Each row is a point on a tangle of strands that fork and nearly touch. The rows are in no order.
(in the rows, 100 means zero)
Points whose rows are less than 48.9 apart are linked; no others are. Some points are linked to none.
Q146: 92, 49, 101, 99, 123, 119, 94, 94, 96, 92, 118, 96, 81, 88, 102, 111, 90, 94, 92, 106
Q536: 67, 53, 109, 101, 133, 107, 105, 80, 96, 66, 105, 102, 102, 116, 98, 82, 90, 88, 88, 93
Q620: 89, 73, 100, 106, 120, 121, 98, 101, 90, 108, 106, 91, 90, 98, 107, 115, 89, 99, 84, 113
Q991: 124, 136, 95, 91, 88, 96, 107, 92, 102, 88, 104, 115, 106, 77, 84, 88, 109, 112, 122, 96
Q873: 117, 121, 88, 100, 72, 89, 99, 123, 95, 96, 110, 111, 106, 66, 103, 96, 120, 93, 136, 88
Q715: 116, 60, 109, 82, 78, 66, 92, 109, 144, 78, 107, 104, 94, 110, 101, 102, 114, 75, 109, 79
Q292: 102, 148, 113, 91, 123, 128, 104, 101, 92, 116, 92, 101, 97, 98, 79, 100, 93, 133, 83, 130
Q468: 94, 121, 116, 99, 117, 130, 93, 125, 77, 113, 106, 105, 100, 80, 90, 104, 102, 119, 98, 129
Q946: 102, 132, 110, 87, 78, 115, 91, 144, 84, 117, 102, 102, 106, 65, 92, 108, 127, 107, 133, 111
Q454: 114, 99, 92, 99, 77, 76, 96, 116, 105, 86, 115, 118, 100, 78, 110, 94, 116, 90, 134, 83
Q762: 93, 33, 103, 88, 100, 89, 92, 103, 125, 87, 112, 95, 88, 108, 108, 118, 106, 75, 98, 88
Q366: 135, 151, 98, 90, 81, 100, 107, 79, 110, 112, 83, 89, 106, 103, 81, 95, 102, 125, 92, 101
Q790: 95, 95, 91, 102, 102, 110, 102, 109, 106, 138, 89, 74, 87, 121, 106, 130, 91, 101, 72, 111
Q115: 106, 40, 106, 77, 89, 80, 90, 103, 138, 84, 106, 95, 88, 112, 96, 114, 108, 79, 97, 84
Q417: 82, 102, 100, 124, 128, 121, 102, 96, 65, 93, 108, 107, 108, 94, 112, 86, 86, 103, 98, 110
Q718: 126, 101, 101, 69, 80, 109, 86, 122, 102, 102, 126, 96, 83, 55, 70, 109, 125, 104, 132, 105
Q29: 98, 50, 101, 107, 110, 108, 83, 110, 86, 80, 128, 114, 89, 69, 114, 94, 101, 83, 115, 92
Q30: 130, 103, 96, 77, 96, 105, 105, 79, 121, 114, 92, 85, 84, 107, 78, 109, 91, 118, 80, 107
Q355: 79, 120, 116, 110, 139, 131, 95, 118, 79, 126, 93, 96, 96, 109, 103, 110, 90, 122, 65, 136
Q958: 89, 138, 113, 95, 123, 122, 96, 118, 90, 131, 87, 92, 95, 112, 93, 111, 94, 131, 72, 132
Q939: 106, 121, 105, 88, 104, 122, 96, 120, 84, 103, 113, 106, 100, 69, 81, 106, 109, 119, 109, 122
Q150: 75, 61, 102, 115, 121, 102, 97, 93, 84, 76, 109, 106, 104, 105, 117, 86, 92, 83, 102, 92
Q691: 88, 110, 101, 111, 91, 65, 112, 80, 117, 80, 79, 108, 124, 141, 108, 78, 97, 82, 98, 75
Q183: 78, 76, 96, 123, 109, 97, 94, 101, 73, 78, 112, 111, 106, 94, 122, 81, 92, 83, 112, 88
Q784: 102, 104, 89, 111, 86, 88, 104, 100, 98, 103, 100, 104, 108, 101, 114, 102, 97, 93, 106, 94
Q196: 85, 102, 105, 106, 120, 88, 117, 64, 97, 66, 94, 122, 115, 126, 94, 64, 82, 102, 96, 86
Q793: 77, 57, 102, 108, 100, 75, 100, 97, 124, 83, 93, 95, 109, 132, 114, 102, 109, 65, 98, 79
Q757: 101, 60, 94, 104, 90, 108, 85, 133, 94, 119, 118, 87, 89, 76, 116, 121, 108, 82, 109, 98
Q778: 109, 97, 98, 103, 84, 72, 99, 101, 105, 73, 110, 126, 105, 91, 110, 85, 108, 90, 131, 80
Q777: 87, 38, 100, 92, 111, 102, 91, 96, 111, 86, 114, 98, 84, 94, 107, 113, 96, 85, 95, 94
Q328: 115, 79, 91, 88, 86, 100, 92, 121, 104, 112, 121, 91, 86, 72, 99, 119, 112, 94, 112, 99
Q410: 74, 132, 97, 129, 127, 111, 110, 103, 78, 125, 78, 90, 112, 126, 114, 103, 85, 106, 75, 117
Q675: 113, 164, 110, 83, 105, 122, 105, 102, 93, 113, 87, 99, 102, 95, 71, 99, 108, 136, 94, 127
Q408: 126, 173, 104, 89, 90, 112, 107, 86, 106, 113, 77, 97, 109, 100, 75, 91, 104, 132, 93, 112
Q764: 103, 82, 104, 94, 121, 124, 98, 97, 82, 82, 129, 115, 93, 67, 87, 93, 90, 110, 107, 114
Q545: 135, 115, 92, 75, 79, 99, 100, 92, 120, 115, 100, 84, 88, 95, 78, 110, 108, 114, 98, 102
Q683: 105, 105, 85, 102, 77, 94, 99, 116, 116, 142, 87, 68, 91, 124, 107, 135, 99, 97, 83, 98
Q548: 112, 129, 94, 107, 81, 77, 112, 64, 125, 110, 64, 92, 113, 137, 105, 97, 92, 106, 78, 86
Q935: 116, 119, 116, 62, 74, 118, 86, 133, 95, 111, 111, 88, 81, 49, 55, 111, 138, 108, 139, 113
Q652: 76, 110, 93, 127, 109, 83, 113, 82, 81, 80, 88, 110, 122, 122, 121, 77, 88, 87, 106, 87
Q205: 109, 150, 103, 94, 101, 113, 106, 98, 112, 145, 71, 74, 94, 131, 88, 113, 92, 127, 58, 119
Q679: 143, 139, 98, 78, 71, 95, 101, 81, 121, 117, 84, 72, 94, 100, 76, 104, 109, 122, 91, 97
Q303: 99, 114, 98, 105, 127, 116, 113, 82, 94, 106, 97, 102, 95, 106, 94, 101, 81, 115, 82, 115
Q110: 90, 83, 112, 92, 116, 86, 112, 73, 112, 64, 101, 117, 109, 124, 89, 73, 88, 97, 92, 87
Q704: 124, 82, 93, 75, 86, 102, 91, 115, 106, 103, 124, 96, 81, 63, 82, 115, 115, 101, 119, 103
Q167: 101, 84, 86, 111, 76, 73, 100, 113, 108, 103, 101, 101, 102, 103, 122, 112, 108, 78, 114, 84
Q142: 139, 95, 107, 62, 88, 92, 97, 72, 127, 79, 110, 104, 82, 85, 68, 92, 105, 117, 105, 100
Q684: 73, 69, 89, 115, 98, 77, 101, 97, 113, 94, 85, 89, 110, 132, 125, 106, 103, 70, 95, 82
Q99: 78, 95, 96, 135, 112, 107, 95, 109, 65, 98, 108, 108, 112, 92, 124, 82, 93, 86, 111, 97
Q680: 110, 133, 97, 98, 81, 105, 100, 128, 83, 103, 108, 113, 114, 57, 93, 97, 119, 100, 135, 98
Q448: 93, 84, 102, 121, 96, 127, 77, 145, 68, 112, 116, 109, 103, 63, 117, 101, 114, 87, 120, 106
Q663: 88, 91, 87, 111, 93, 79, 108, 84, 116, 109, 81, 93, 108, 133, 118, 110, 95, 83, 90, 89
Q190: 84, 127, 89, 128, 109, 94, 113, 94, 86, 115, 83, 95, 114, 123, 117, 102, 86, 102, 87, 107
Q421: 104, 104, 92, 104, 100, 98, 104, 95, 95, 94, 110, 111, 99, 91, 100, 100, 95, 103, 107, 99
Q994: 81, 85, 104, 111, 139, 122, 105, 77, 73, 84, 114, 109, 95, 97, 97, 85, 79, 109, 90, 108
Q214: 99, 67, 108, 84, 119, 107, 99, 83, 96, 66, 125, 121, 89, 83, 85, 88, 88, 108, 106, 100
Q369: 112, 152, 98, 105, 104, 109, 115, 83, 109, 134, 68, 83, 101, 131, 93, 105, 88, 125, 65, 113
Q751: 86, 91, 91, 112, 114, 108, 102, 104, 94, 121, 96, 87, 95, 110, 113, 119, 92, 95, 83, 110
Q767: 123, 81, 107, 71, 107, 104, 104, 63, 131, 94, 97, 94, 81, 108, 81, 102, 89, 120, 75, 104
Q219: 80, 119, 89, 126, 108, 87, 113, 80, 87, 97, 83, 105, 118, 125, 116, 87, 87, 98, 96, 98
Q622: 76, 68, 105, 100, 123, 93, 110, 71, 112, 75, 93, 101, 106, 130, 99, 86, 90, 88, 87, 92
Q286: 112, 135, 91, 103, 95, 95, 113, 68, 115, 118, 68, 89, 103, 131, 100, 105, 87, 114, 73, 99
Q928: 94, 69, 117, 83, 122, 99, 105, 74, 105, 58, 115, 124, 97, 107, 82, 78, 84, 103, 96, 91
Q709: 93, 90, 104, 110, 94, 68, 102, 99, 100, 70, 109, 122, 114, 107, 114, 75, 100, 85, 118, 78
Q47: 105, 68, 98, 101, 75, 64, 95, 111, 124, 85, 105, 109, 98, 109, 118, 104, 112, 76, 118, 77
Q672: 89, 114, 88, 121, 81, 64, 111, 86, 110, 101, 77, 101, 121, 135, 125, 95, 97, 79, 103, 82
Q731: 107, 114, 79, 103, 68, 86, 103, 99, 123, 138, 75, 69, 99, 128, 115, 126, 101, 92, 82, 89
Q409: 100, 130, 120, 67, 72, 118, 84, 146, 87, 116, 100, 92, 91, 55, 72, 111, 139, 111, 139, 118
Q89: 95, 74, 98, 115, 93, 114, 83, 136, 80, 117, 118, 94, 97, 74, 122, 113, 110, 82, 111, 101
Q49: 86, 100, 103, 131, 108, 123, 87, 126, 62, 99, 118, 118, 109, 71, 118, 87, 103, 94, 116, 104
Q85: 83, 110, 120, 110, 134, 138, 88, 123, 70, 115, 104, 103, 98, 91, 102, 105, 94, 118, 82, 133
Q732: 119, 121, 87, 100, 66, 76, 104, 84, 129, 120, 69, 80, 107, 132, 113, 110, 100, 98, 89, 82
Q639: 106, 105, 98, 95, 107, 113, 98, 105, 87, 91, 121, 115, 97, 68, 90, 95, 100, 111, 116, 105
Q894: 88, 95, 108, 111, 99, 66, 108, 92, 108, 66, 97, 117, 120, 126, 109, 69, 98, 77, 109, 76

Follow the links from the first point to the second, and from the first to the third. Name the last point that the two ways share.
Q85; Q146; Q536 | Q639
Q620; Q110; Q958 | Q639
Q994; Q873; Q110 | Q99

A fork is a point with three links. Follow the links from the first point to the second and name the forks in between, in order.
Q958; Q183 | Q639 Q110
Q167; Q545 | Q639
Q214; Q704 | Q110 Q99
Q622; Q675 | Q110 Q639
Q994; Q328 | Q99
Q49; Q468 | Q99 Q110 Q639
Q468; Q994 | Q639 Q110 Q99

Name the points in between on the shortest way along the links from the first point to the second, in order.
Q675; Q115 | Q292 Q958 Q355 Q85 Q468 Q939 Q639 Q421 Q784 Q167 Q47 Q715
Q958; Q536 | Q355 Q85 Q468 Q939 Q639 Q764 Q214 Q928 Q110 Q622
Q49; Q873 | Q448 Q89 Q757 Q328 Q704 Q718 Q935 Q409 Q946 Q680
Q684; Q873 | Q663 Q672 Q691 Q894 Q709 Q778 Q454
Q205; Q731 | Q369 Q286 Q548 Q732
